Points on a hilly landscape, in no order, each with its height.
A climber steps from a point to whichever of its 5 nearest points has the largest rise for the distance, and stops where none of them is higher. Distance is the straight distance between rows; heights are no part of it.
faf: [142  95  84 141 142 120 133 173 108 124 121 145 177 116 127 154 148 167
 149 144]  h=3.22
Buv: [105  96  87 155 130 138  94 120 111 137 133 157 127  88 141 130 149 144
 121 157]  h=6.81
butil: [138 159 210  71 155 103 163 132 141 123 113 136 133 193 117 136 113 103
 139 114]  h=5.43
bovad: [112 108 212  73 136  48 152 134 142 141 106 132 109 148 142 148 117 112
 120  91]  h=3.31
tiku: [131 112  92 161 116 149  85 123 107 131 145 138 111 106 121 128 139 123
 119 153]  h=6.80
lar: [ 89 125 153 121 152  96 130 114 156 150 120 113 147 107 167 141 130 124
 118  95]  h=5.10
paz: [ 89 123 161 124 143  88 138 115 152 144 144  91 122 101 159 133 122 113
 119  84]  h=2.02
serok: [145 111  77 155 143 151  83 153  94 115 144 173 110 103 117 168 161 129
 125 153]  h=5.28
fiv: [163 113  88 138 151 130 136 165 125 120 113 137 172 121 130 155 136 175
 167 139]  h=3.53
zuz: [143 115 245  67 139  73 151  97  99  81 134 147  94 193  77 144 148 133
  98 117]  h=2.42
ratu: [105 147 157 112 156 106 138 132 155 162 110 107 143 161 142 138 102 120
 142 100]  h=3.92
vof: [148 124  96 159 156 162  89 137 126 131 118 120 133 126 121 143 118 152
 163 126]  h=5.21
Vapo: [119 107 160 114 131 103 139 142 140 134  98 133 162 132 159 145 125 142
 145 111]  h=5.72
lufo: [180 171 141 104 142 146 159 162 150 128  98 126 166 166 111 131 113 148
 190 139]  h=5.39
bos: [155 118 116 123 136 135 140 153 137 132 105 143 172 142 132 133 115 171
 172 120]  h=4.83
mavim: [145 123 155  98 109 103 157 149 146 124  88 146 176 147 143 138 127 159
 153 108]  h=7.22
zivu: [108 171 130 149 152 140 119  68 130 133 179  42 101 124  94  97  88 106
 119 106]  h=6.67
Tufo: [132 118 107 161 137 159  81 103 117 150 125 119 133 120 128 116 127 150
 143 135]  h=6.27
Lom: [117 119  79 151 110 160  96 125  95 117 147 159  94  98 128 116 147 116
  93 176]  h=6.62
gim: [117 134 144 118 137 109 132 124 156 151 103 122 158 127 153 131 112 135
 141 108]  h=5.76
Dige: [164 102  91 145 154 151 103 155 113 119 110 143 169 130 124 142 135 167
 167 142]  h=4.63
lesa: [209 160 162 112 103 152 175 173 160  84 118 151 174 167 126 131 149 156
 159 135]  h=6.02
rovo: [111  90  84 149 129 124 120 168 101 120 146 177 136  80 143 164 167 156
 101 183]  h=5.95
Fedez: [159 127  96 128 142 135 141 154 124 123 110 139 169 138 123 145 134 168
 165 134]  h=4.51
sal: [137 141 107 152 147 159  88 112 131 145 127 109 121 127 115 127 119 130
 168 129]  h=5.46
Liber: [ 89 137 121 139 124 144 114  71 138 145 168  82 112 112 131 105 123 121
 112 119]  h=6.00
risi: [109 140 127 150 136 140 113  89 134 150 155  89 130 119 137 122 116 126
 137 116]  h=6.33
liv: [152 153 117 133 157 147 108 128 140 152 116 108 151 150 127 134 107 144
 186 119]  h=4.86
gud: [ 95 150 159 132 142 102 143 104 149 146 148  80 122 121 133 119 107 116
 116  98]  h=2.54
rifa: [161 134  54 160  52 159 147 182 117 103 129 155  79 100 114 124 115  50
  72 141]  h=3.77
Furiz: [117 122 117 159 138 160  95 101 121 143 146 117 121 118 132 120 127 143
 137 142]  h=6.53
Fase: [ 72  80 169 128 122  75 144 116 143 144 113 130 143  68 177 138 137 135
 107  84]  h=5.80
Mani: [113 115  84 117  82 158 140  80  97 108 179  94  80 135  72  75 107  94
  88 123]  h=6.09
maz: [125 196 135 147 179 128 120  99 138 160 145  50 112 157 106 114  84 113
 149  99]  h=7.44
regup: [133 145 192  82 125  85 164 141 152 136  95 133 131 160 136 131 114 101
 143  97]  h=3.65
teke: [158 139 244  74 114 103 148 125 134 108 113 157 118 190 102 137 131 115
 126 134]  h=7.05
vos: [114 101  81 151 125 134 112 152  99 120 145 173 130  79 148 144 162 150
 107 169]  h=6.73
zet: [118 108  67 144 104 137 125 163  85 122 153 175  95  71 137 154 162 146
  85 169]  h=6.37
rem: [154 134  90 161 147 162  75 127 102 121 140 126 113 111 113 131 125 135
 147 142]  h=5.73
bapig: [103 117 110 150 111 142 110 104 121 142 148 137 122  93 131 113 146 143
 115 145]  h=6.71
vis: [134 173 190  89 175 103 168 125 155 144 117 120 123 192 113 135  98  93
 141 114]  h=6.14
Gor: [125 169 115 159 150 158 103  98 124 144 150  72 110 132 106 117  98 124
 143 121]  h=6.48
Nube: [108 101  87 140 112 142 102 148  99 125 155 154 110  88 140 126 161 140
  86 174]  h=7.09
fabiz: [105 106 124 126 130 120 124 130 132 148 132 148 162 101 144 125 137 159
 133 132]  h=5.96
Val: [146 114  84 158 149 156  97 145 105 111 125 151 129 111 121 158 152 138
 135 144]  h=4.72
sovag: [ 96 120 113 149 111 151 128  76 132 135 167 103 116  97 133 103 131 127
  99 136]  h=6.57
rire: [169 132  75 176 154 181  68 135 115 107 141 140 100 128  88 148 127  92
 135 135]  h=2.71
gapun: [106 186 137 157 150 140 108  87 137 143 160  54 108 145  97 122  97 107
 139 105]  h=6.91
zuf: [137 116 107 135 125 131 139 157 143 142 107 142 178 126 144 148 140 164
 150 133]  h=4.22
zini: [ 95 152 132 143 123 153 131  64 121 119 183  55 101 122  89  83  99 116
 104 107]  h=6.83
zuzi: [156 135  66 171  96 170 123 169 110  89 154 173  77  99 117 144 137  60
  77 161]  h=7.01
nemum: [130 117  67 129  71 152 105 121 103 114 141 136  72 119 113  92 133  87
  71 153]  h=6.76
pova: [ 94 120 136 147 133 133 118  98 133 145 143 117 129  93 142 123 132 140
 133 124]  h=7.17
zoz: [128 120 133 133 139 118 135 137 141 147 117 119 174 122 149 137 116 151
 155 109]  h=5.63
Rom: [116 100 184  97 109  65 158 133 150 145  89 152 149 124 159 149 122 143
 126  86]  h=4.92
Rul: [175 146 124 130 153 144 132 151 138 130  93 134 167 154 125 128 115 156
 174 127]  h=5.06
ruze: [170 111 101 127 133 129 159 176 124 105  99 153 187 141 135 155 160 191
 156 119]  h=3.60
fil: [127 127  74 152  88 152  95 124  89 109 158 157  78  98 124 110 146 112
  82 176]  h=6.72
kiziz: [151 145 112 129 159 155 121 127 132 129 101 127 149 136 128 134 108 159
 178 121]  h=4.95
Nama: [124 111  73 154  92 147 106 152 102  98 141 164  69  86 132 122 152 106
  79 180]  h=7.16
Kog: [116  97  95 155 144 145  96 145 114 129 139 153 144  99 127 143 154 154
 137 156]  h=6.51
Tinug: [ 91 117 102 121  90 143 126  76 112 123 171  99  99 106 115  92 128 123
  88 135]  h=6.23
Diru: [132 120  75 113  77 141 123  89 106 123 151 123  61 141  83  80 113  83
  73 141]  h=5.38
gulon: [116 139 110 159 143 162  80  83 124 133 150 102 110 133 102 116 113 129
 133 134]  h=6.17
nidu: [110  84 111 147 130 114 135 162 113 132 132 167 185  99 157 150 151 162
 139 137]  h=4.89
sosu: [147 140 190  83 109 101 167 141 156 126  83 151 158 169 145 134 118 127
 159 117]  h=4.64
tuse: [ 71 124 161 143 122 104 140  89 147 137 161  84 126  86 149 112 128 117
  98 102]  h=5.77
nuza: [ 77  68 123 136 120 100 133 142 127 147 117 167 173  87 168 143 164 167
 120 132]  h=6.19
bodug: [128 181 138 128 169 125 118 115 145 156 118  87 123 162 120 123  92 114
 160 110]  h=5.65
keb: [176 131 131 114 121 134 153 169 140 111  95 133 179 154 142 136 132 171
 162 132]  h=6.06
Vade: [142  78 106 135 116 117 172 174 109 109 107 161 200 123 149 156 163 179
 152 125]  h=2.96
Des: [114 121 179  91 126  84 151 145 152 138  81 138 153 144 144 143 112 129
 132 102]  h=4.34
kebol: [123 112  73 106  74 155 123  94  96 112 145 130  64 121  93  73 109  92
  70 145]  h=5.93
bazug: [136 100  89 146 141 143 109 147 129 136 125 142 164 109 126 140 148 163
 149 148]  h=5.86
bogi: [149 144 230  66 173  87 162 127 133 110 114 124  88 211 108 135 118  82
 116 110]  h=3.68
repu: [127 105 177 104  98  83 159 166 133 119  74 158 177 135 160 140 128 151
 144 105]  h=7.08
kuf: [110 168 146 136 164 114 129 105 152 155 123  85 133 147 130 124 108 113
 130 101]  h=5.20
fomo: [122 111  55 127  60 137 114 135  99 121 136 154  68 112 118  91 135  95
  59 157]  h=6.15
lupu: [130 127 115 144 146 137 119 124 138 141 124 127 151 124 140 134 123 144
 155 130]  h=5.12
nep: [123 116  70 155  86 139 110 171  97 104 146 177  82  70 129 141 154 116
  87 186]  h=6.98
nati: [109 118 100 135  96 156 100  78 103 124 154 110  88 115 111  97 127 117
  97 142]  h=6.49
mapek: [ 93  84 171 111 124  74 145 125 142 140  98 132 144  99 160 145 137 141
 133  92]  h=5.23
pag: [139 125  51 160  77 142 131 196 105  88 143 174  76  88 135 138 149  68
  68 168]  h=4.77
tebob: [121 177 153 119 172 116 132 110 149 159 131  83 122 172 120 133  94 107
 152 107]  h=6.20
Nilu: [115 103  76 136  77 141 111 117 100 111 144 161  83  92 133  95 144 109
  78 174]  h=6.50
Renum: [189 137  78 148 173 164  86 148 112 106 122 127 128 147  98 156 121 128
 173 120]  h=7.12
Vupa: [127 126 136 128 142 129 129 141 138 151  97 125 164 130 155 139 129 147
 155 127]  h=5.55
dafik: [136 119  53 121  49 139 123 146 101 111 120 159  68 116  95  95 111  66
  63 143]  h=5.83
dosob: [120 165 185  90 173  81 152 122 153 149 134  95 107 159 143 143 100 104
 122  91]  h=5.40
gitap: [134 144 118 128 152 142 128 119 141 149 106 111 159 140 138 135 111 144
 166 114]  h=4.60
rilif: [128 118  53 140  66 137 123 166 100 111 126 164  62  89 133 116 130  90
  64 173]  h=5.08
Neno: [119 159 171 105 153 104 141 128 154 151 105 110 136 161 134 130 106 105
 151 108]  h=4.80
Tud: [121 128 101 158 118 161  94  95 117 127 143 111 105 100 108  94 132 119
 115 138]  h=6.55
ror: [ 61  83 135 130 100 119 137  88 130 124 167 108 130  64 163  95 156 135
  77 111]  h=6.52
mokop: [153 116  79 162 152 169  82 164 105 104 147 161 111  97 107 162 141 117
 134 147]  h=4.62
miku: [146 173 137 112 167 132 130 128 154 146 114 104 144 173 126 124  95 136
 179 117]  h=4.73
Fos: [ 72  71 125 130 121 110 128 126 125 138 126 153 159  79 174 142 163 141
 101 125]  h=6.56
miru: [110 112  81 153 114 144  93 152  98 107 163 164 103  76 128 142 157 131
  99 177]  h=7.41
divi: [177 160 118 129 163 167 115 144 137 133 102 113 147 159 115 136 115 158
 188 109]  h=6.01
gagiv: [182 157 185 100  98 141 167 162 159  89 115 161 168 175 121 130 128 142
 154 143]  h=5.56
gam: [ 47  76 154 125 111  85 139 118 134 134 139 130 149  69 180 128 146 132
  96  99]  h=5.84
fod: [ 83  98 122 146 129 118 114 113 139 146 124 124 151  94 157 119 149 141
 127 127]  h=7.14
Tekip: [135 210 139 133 186 128 130 112 138 156 134  76 112 185 114 125  90  91
 152 108]  h=5.70
mifa: [100 138 104 134 107 161 125  66 114 121 184  76  75 124  89  85 113 102
 101 127]  h=6.66
buzo: [ 93 100  87 135  88 135 119  99 105 120 149 148  99  98 147  99 145 124
  70 167]  h=6.54
lav: [150 103  80 147 150 141 119 154 113 135 126 146 157 119 124 159 147 168
 149 144]  h=4.88
vatin: [107 123  93 128  92 173 120  67 105 115 165  96  76 121  79  76 112  94
  83 128]  h=6.43
fum: [ 98 118 137 131 139 113 127 120 157 158 119 130 156 118 156 131 123 134
 130 114]  h=6.59
pud: [206 144 217 123  79 122 169 169 150  68 120 157 153 170 129 136 148 145
 135 144]  h=4.85
Tepin: [ 96  88  90 139 105 133 107 131 104 132 149 171 121  71 158 115 168 137
  91 169]  h=6.84
Kuz: [ 92 124  91 118  99 144 140  68 119 120 170  90  83 119  87  75 119 114
  83 129]  h=6.24
gabur: [184 122  94 121 141 148 156 167 131 110  99 137 173 154 121 143 132 173
 184 126]  h=3.69
bapa: [111 145 187  97 157  84 147 127 152 148 123 106 123 142 137 140 107  98
 133  87]  h=2.22
giva: [183 146 149 109  99 131 179 170 156 102 103 149 176 164 136 129 137 159
 156 131]  h=6.46
pepam: [118 162 142 130 168 125 121 108 155 160 118  98 148 141 133 125 114 133
 156 112]  h=4.78
Puna: [117 119  88 137  88 163  91 105  97 118 154 132  90 108 117 101 142 110
  99 163]  h=6.68
rir: [ 77 100 110 119  88 139 137  74 130 128 173 108 112  97 144  89 145 115
  79 144]  h=6.44
Tivam: [116 136 170  99 130 101 153 128 155 141  91 130 142 144 143 139 108 124
 143  97]  h=3.78
nalo: [124 121  66 143  98 139 124 185  96  96 151 179  71  83 131 162 148 109
  88 175]  h=7.27
sugub: [ 98 153 175 114 152  88 151 109 157 163 124  99 124 132 143 132 111 113
 130  88]  h=0.58
koba: [ 82 112 131 138 134 116 120  95 135 142 144 109 127  98 150 120 138 123
 106 123]  h=7.66
kufu: [ 84 103  76 109  81 130 143  71 119 122 169 100  82 114 106  66 128 116
  70 148]  h=4.76
vima: [139 124  64 167  77 152 127 168 108  91 140 171  77  90 111 127 131  83
  84 165]  h=5.24
paru: [106 111  82 111  79 153 130  68 100 104 159  94  67 133  87  80 115 110
  74 141]  h=5.91
muk: [ 75 104 129 117  95 133 143  66 126 121 178  97 120  85 134  81 133 113
  79 120]  h=5.81
zogi: [131 179 179  98 160 110 155 127 155 151  98 101 126 184 126 135  98 108
 144 117]  h=5.58
lisav: [183 164  99 132 166 164 110 147 130 126  98 115 135 163 101 135 114 154
 199 118]  h=7.83
masel: [148 126 252  71 118  81 141 116 113  89 112 157 102 188  86 138 136 136
 110 130]  h=3.96
pul: [ 96  71 157 120 124  92 138 149 133 141  94 151 177  98 163 140 137 151
 134 108]  h=5.79
Tuk: [109 151 117 158 131 146 107  71 118 131 154  81 124 111 111 108 113 127
 124 117]  h=5.87
Vib: [183 128  69 174 142 182  76 133 115 103 149 155 103 117 100 143 147  86
 108 145]  h=3.89
Mivo: [116 107  94 159 121 148  95 129 111 134 141 153 114  88 129 121 151 145
 111 170]  h=6.90
nimov: [152 193 143 116 175 140 137 124 144 148 113  97 135 188 119 119  90 120
 171 126]  h=3.91
Zari: [126 117  90 165 110 174  78 119 102 109 145 132  85 113  93 117 127  92
 100 161]  h=6.34
vav: [ 93  73  92 152 124 126 119 145 106 144 141 166 158  75 149 143 162 162
 112 159]  h=5.90
Bunu: [108 184 147 142 164 110 122 102 154 156 157  53 114 152 116 121  92 102
 130  95]  h=6.75
tuki: [189 160 153 113 110 146 170 153 140 102 103 146 170 173 123 127 131 164
 171 129]  h=6.13
feve: [186 123 150 130  86 123 188 186 135  70 102 151 182 149 141 149 161 173
 154 131]  h=4.43
Bafu: [125 113 189  77 114  62 156 139 139 127  87 153 139 142 145 149 127 136
 133  92]  h=4.48
foz: [103  70  86 138 120 101 145 167 104 124 142 177 188  91 149 177 176 185
 115 163]  h=3.15
turab: [127 109  84 162 134 143  89 135 117 141 141 153 129  91 126 129 147 142
 128 155]  h=6.78
gire: [ 90 132 161 126 152  98 133 113 157 156 137  94 141 117 153 131 114 127
 128  95]  h=3.09
teg: [176 125  78 169 158 174  72 155  96 112 132 151 109 115  92 162 131 109
 126 140]  h=3.39
suvig: [142 120 229  60 122  67 161 131 123 113 101 148  90 173 118 139 122 122
 116 110]  h=3.08
tudes: [145 193 119 156 171 158  97 108 128 153 127  74 115 167 108 135  90 122
 169 112]  h=4.33
kamor: [117 213 147 140 186 110 132 107 146 153 145  53 112 182  95 121  83 103
 149 107]  h=6.58
Bis: [168 136  86 165 166 173  67 132 104 119 135 141 114 126  92 157 121 125
 153 128]  h=4.42
gib: [ 74  57 119 134 117 100 135 127 124 129 133 161 171  77 178 134 164 156
 107 146]  h=6.31
Gota: [146 110  86 158 114 165  80 129 105 124 142 156  96 100 111 127 141 101
 106 156]  h=6.60
Zadam: [130  76 118 127 125 105 148 167 118 115 110 163 181 109 160 159 155 170
 139 130]  h=3.28
Biv: [136 153 207  68 148  90 166 124 140 129 101 139 121 175 118 149 114  93
 129 114]  h=4.74
mavu: [117 191 156 133 185 113 141 104 143 149 154  49 112 158 113 123  92 103
 127  93]  h=6.74
rit: [108 178 149 133 158 102 143 108 153 157 151  65 117 147 124 122 104 106
 128 103]  h=5.94
Zanu: [110 116 107 152 118 157  93 106 108 132 160 113 112 111 130 113 139 125
 110 143]  h=6.70
Bobu: [172 148 194  95  95 120 165 154 144  98  93 161 159 170 137 126 133 136
 150 128]  h=5.15
les: [158 169 187  94 135 126 165 138 158 135 102 135 153 191 118 120 113 127
 165 127]  h=5.45
Vudo: [204 157 111 120 167 163 106 143 132 113  99 114 150 171 105 131 109 157
 197 122]  h=5.82
semap: [129 123  67 172 113 155  98 159  96  95 150 177  93  83 120 145 155 110
 100 175]  h=8.02
sofu: [143 138 105 170 143 174  69 103 110 128 135  96 103 131 100 122 116 118
 146 133]  h=5.61
Voz: [101 111  92 144  98 144 100  97 107 140 158 131 101  94 137  98 155 119
 101 166]  h=6.77
Lurud: [171 129 121 120 139 127 149 152 142 126 101 136 172 148 147 141 120 159
 173 120]  h=5.34
kosuz: [168 179 109 134 172 156 108 127 129 149 100  90 129 168 109 131  98 144
 185 120]  h=4.38
led: [146 138 225  63 172  68 167 114 126 109 107 135 100 187 102 132 130 105
 111 110]  h=3.62
Sugen: [148 132  68 163  91 163 101 154 107  95 142 169  64 116 108 108 124  66
  82 159]  h=5.74
raf: [178 161 175  95 118 146 169 150 157 111 107 132 158 179 113 118 118 145
 169 130]  h=5.71
lodur: [153 131  63 145  47 148 125 165 115 113 121 146  68 117 105  96 102  46
  75 147]  h=5.26
Gige: [ 95 105  85 123  87 144 116  91 101 120 160 124  79 105 116  78 148 110
  73 157]  h=7.03
det: [158  99  74 157 156 157  89 162 107 113 138 157 130 111 113 171 137 133
 147 148]  h=4.61
Zuvu: [139 145 224  71 126  96 162 132 146 108 108 145 122 187 110 139 125 114
 123 117]  h=5.13
befaz: [160 154 107 153 159 151  97 135 122 146 121 106 138 145 110 142 108 137
 180 122]  h=4.30
rof: [179 124  98 132 128 135 157 159 124 104 112 136 177 143 126 139 141 175
 162 125]  h=4.32
Zer: [101  94  71  83  84 143 155  76 104 122 162 104  70 131  89  64 104  85
  71 120]  h=4.59
vulu: [ 93  96 100 147 127 138 119 110 118 141 141 145 130  86 147 124 151 149
 101 161]  h=6.79
neme: [116  86 137 131 126 106 146 153 141 139  96 141 177 106 160 142 131 154
 155 112]  h=5.27
nuf: [101 108  86 149 115 152  94 117 109 128 140 144 124  85 143 118 158 131
 109 171]  h=6.89
poge: [168 141 232  81  89 108 162 151 149  94 102 158 144 177 117 136 129 133
 130 139]  h=4.87
bilin: [138 127 200  80 108  85 167 143 138 127  86 156 129 158 138 142 129 132
 137 110]  h=4.09
pizu: [165 101  94 127 122 129 168 177 119 112 106 139 195 130 140 147 157 180
 152 134]  h=7.71
tekul: [133 166 164 101 147 121 155 133 146 143 103 125 148 159 139 139 108 125
 162 116]  h=4.93
fip: [131 128  97 159 137 167  72 105 111 131 137 121 107 110  95 112 129 122
 136 144]  h=6.25
fuzit: [126 178 173 112 182  97 151 119 153 157 136  92 120 173 128 129 102  88
 127  96]  h=7.18
gis: [165 116 138 124 101 113 179 168 137 110  93 159 181 146 151 135 147 164
 156 120]  h=7.36
runuz: [ 68  83 144 133 123  90 134 131 140 157 109 145 166  76 178 136 146 142
 115 107]  h=6.41
dat: [166 137 154 103 111 127 169 164 143 111  89 141 174 167 139 134 130 150
 160 128]  h=6.61
Dor: [109 142 113 150 135 157  95  79 122 126 163  70 110 114 102 106 113 118
 123 128]  h=6.12
nal: [100 107  75 121  71 138 125  99  97 128 152 143  78 104 127  83 153 116
  69 168]  h=6.39
fafu: [125  96 162 110 120  89 154 139 144 142  95 147 165 123 162 145 132 138
 141 102]  h=5.36
Tolom: [142 205 141 141 172 137 124 107 144 154 125  79 104 169 115 131  94 114
 172 109]  h=4.90
zevuf: [126  86  81 157 151 135 111 162  95 116 145 165 152  84 125 157 154 161
 129 163]  h=5.48
Ziv: [153 169 113 161 173 163  90 110 127 153 120  85 115 153 107 128 104 123
 177 117]  h=4.39
geva: [119 147 207  60 160  71 166 129 137 137 115 121 101 173 125 147 117  99
 112  96]  h=3.79
fura: [ 82 141 145 147 142 121 126  93 157 158 166  72 122 118 140 108 116 122
 115 104]  h=7.02
Per: [ 72  87 114 137 102 136 113  82 126 121 165 128 111  79 164  99 161 138
  79 143]  h=6.65
Getu: [202 160 140 109 125 158 163 159 148  91 110 137 162 168 116 126 133 162
 182 140]  h=5.85
votek: [109 105  79 107  74 140 121  91  97 122 155 118  64 116  92  74 122  93
  72 129]  h=5.92
sagus: [101 104 184 103 143  55 141 131 137 146 120 124 111 100 161 149 120 109
 130  88]  h=4.21
peb: [178 132  91 145 167 161  99 139 113 129 111 126 141 142 112 143 119 148
 182 120]  h=5.14
zotos: [105 113 191  95 135  59 157 132 154 157 106 119 118 114 165 145 125 117
 119  84]  h=3.37
Fuda: [100 116 190  95 143  62 153 137 139 153 108 116 128 121 151 156 110 122
 120  84]  h=2.81
Lov: [ 80  80 123 135 119 123 117 122 126 147 140 148 157  78 162 137 158 141
 118 143]  h=6.87
kezub: [117 114 198  83 117  56 155 138 139 143  91 148 114 125 143 155 124 128
 118  81]  h=4.29
nitov: [134 127 209  62 126  55 151 136 131 132  92 146 113 152 127 146 137 122
 129 100]  h=3.72
gid: [158 128  78 160 125 167  80 157 110  98 148 157  99  99 101 149 145  90
 100 160]  h=6.16
zok: [179 147  99 146 175 182  84 134 121 106 118 117 127 152  93 137 113 130
 184 118]  h=4.71
Dule: [ 96 168 141 149 150 124 134  90 145 154 157  67 126 133 119 110 109 113
 135 105]  h=5.88
nesu: [ 65  74 144 131 111 104 134 102 138 134 130 138 157  74 177 121 157 150
 102 118]  h=6.22
Rukug: [124 201 160 114 187 112 148 109 156 160 133  76 115 183 127 131 102  97
 141  98]  h=6.42
guta: [ 84 132 125 150 125 138 129  74 126 126 184  58 107 118 100  91 105 111
  95 119]  h=7.10
Pofim: [106 163 122 151 169 142 115  98 140 155 126  71 128 137 130 126 100 124
 150 116]  h=5.78
lim: [ 85 115 136 140 123 110 120  97 150 149 129 115 147  90 155 125 130 134
 119 113]  h=7.15
fifis: [143 130 208  74 119  76 161 149 137 115 103 144 115 172 127 133 127 124
 128 100]  h=4.05
Resi: [166 153 170  95 129 121 155 149 149 126  95 122 165 174 137 132 116 144
 167 126]  h=6.08
pili: [129 109  93 154 143 139 117 141 128 145 125 139 170 116 141 136 138 152
 161 131]  h=5.22
vupe: [107 135  97 153 107 173  97  78 104 115 162 106  79 122  88  89 119 105
  92 141]  h=6.40
Zesu: [136 130  75 136  70 158 119 134 104 103 142 151  61 118  90 100 125  68
  64 151]  h=6.82
pufab: [151 127  83 164 105 184  83 127  99 106 153 141  78 125  99 111 133  76
  95 156]  h=5.54
nula: [115 146 139 136 149 133 122 111 156 153 118 100 141 138 149 120 112 140
 151 115]  h=5.05
vuzu: [129 199 181 106 192  84 145 123 162 152 139  94 106 184 113 128 103  87
 135 103]  h=6.45
kolan: [128  85  82 151 144 124 124 160 107 113 139 157 171 111 141 151 159 181
 138 153]  h=3.63
gen: [152 131  88 167 117 180  71 136 102 111 146 138  96 114  99 124 137  88
 121 145]  h=5.75
Sose: [185 130 134 118 104 129 175 167 129  88 106 143 178 162 135 131 158 176
 161 119]  h=5.60
riva: [155 146 237  71 137  83 158 120 122 111 119 145 109 207  96 133 123 116
 116 134]  h=4.97
kilap: [153 161 201  82 138 112 157 139 147 118  90 131 144 178 130 134 112 109
 144 122]  h=4.75
tik: [ 97  74  99 151 131 119 129 142 103 134 140 172 155  67 165 142 168 163
 108 170]  h=5.57
veze: [110  90 103 148 127 130 108 132 113 136 133 150 161  97 149 135 147 163
 125 145]  h=6.21
zuned: [139 116  84 157 102 171  87 139 105 105 138 150  87 114 113 109 131  93
  87 156]  h=6.18
maf: [117  85  73 148 141 125 122 169  89 138 155 179 153  87 132 166 174 158
 122 173]  h=4.69
meba: [166 143  82 166 170 182  68 129 122 125 136 119 118 135 108 141 114 117
 162 120]  h=4.12
badu: [131 141 228  71 125  87 160 130 134 128 112 151 108 166 112 134 123 106
 129 106]  h=4.11
fep: [129 124 146 113 132 117 151 144 148 140  88 126 172 134 142 139 115 141
 150 108]  h=6.32
gabi: [ 80 108 148 138 130 115 134 116 130 153 126 132 154  87 165 131 144 130
 117 108]  h=6.88
Motut: [143 122  70 137  71 167 107 133 101 111 130 147  74 125  98  95 126  62
  68 145]  h=7.90
kapi: [108 139 175 114 145  86 145 118 153 155 104 118 133 125 153 138 111 122
 137  92]  h=2.45
geko: [ 85 102  98 139  97 139 115  93 119 129 167 121 104  96 138  95 137 131
  79 146]  h=6.63
nubu: [130 107  76 150 142 133 109 164  98 115 149 176 117  87 117 161 159 142
 114 168]  h=5.89
suvi: [204 149 189 132  74 123 175 175 153  63 118 171 171 166 141 139 156 164
 146 134]  h=5.35
Kip: [ 94 101 107 141 103 131 114 113 117 129 164 142 127  82 157 111 165 146
  88 157]  h=6.69
dovut: [104 155 186 100 152  83 147 122 157 154 114 107 116 162 138 142 108 109
 135  91]  h=3.27
lazu: [162 138 212  88  80  93 172 156 140 100  92 156 148 159 147 140 136 144
 142 120]  h=4.70
Gali: [ 96 126 131 145 139 144 111  95 146 143 139 102 138 108 146 123 117 143
 130 117]  h=6.64
supas: [134 164 189  72 178  86 149 129 149 132 122 116 113 177 118 144 106  89
 121  90]  h=5.17
guf: [126  86 106 140 133 123 130 151 132 131 106 147 173 114 157 150 152 173
 140 132]  h=3.70
Vud: [142 143 144 111 130 128 159 144 148 133  94 125 164 158 135 136 109 145
 175 113]  h=5.62
lin: [167 131 158 100 104 121 175 166 148 108  90 141 167 164 138 125 130 167
 152 125]  h=6.97
bub: [ 69 105 134 132 106 128 119  83 134 129 159 109 120  84 145  98 144 133
  97 131]  h=7.04
sarub: [145 107 166 102 100 103 169 164 140 121  83 154 180 152 142 135 127 151
 143 116]  h=7.87
robel: [179 179 107 142 165 178  85 131 130 139 103  99 123 168 105 139  95 127
 195 110]  h=1.98
sezog: [ 74  98 155 137 117  90 140  90 155 140 160 110 126  78 165 127 134 124
 104 101]  h=5.18
netod: [120 132 198  80 144  64 160 135 146 147  95 118 111 148 139 140 118 107
 134  85]  h=2.40
volag: [ 98 129 176 111 148  83 145 107 145 155 124 106 123 121 152 140 118 114
 125  81]  h=0.34
kepi: [170 148 208  81 105 115 166 157 157 107 100 148 154 189 117 132 123 128
 151 131]  h=4.91
Zilu: [151 152 127 125 147 136 132 135 142 142 104 120 152 159 130 131 107 142
 186 123]  h=4.79
begu: [180 140  94 137 158 152 111 156 123 120 106 136 141 135 110 146 126 157
 184 132]  h=5.19
pafaf: [137 152 120 154 163 155  88 114 129 144 138  92 119 142 110 130 104 132
 169 118]  h=5.59
Zatu: [ 70  80 115 135 104 123 131  98 127 139 151 149 134  70 172 110 165 141
  80 158]  h=6.47
Sotum: [168 169 151 105 154 135 135 145 151 135  97 125 159 174 127 130  97 149
 179 123]  h=5.42
feper: [ 86 137 137 133 117 133 142  75 142 135 181  59 113 107 110  91 113 120
 107 112]  h=6.28

For each start below, name the point where the climber stops.
Val: semap
pili: semap
Gota: semap
Ziv: maz
kapi: koba
serok: semap
Fuda: koba
pepam: maz
zotos: koba
neme: koba
befaz: maz
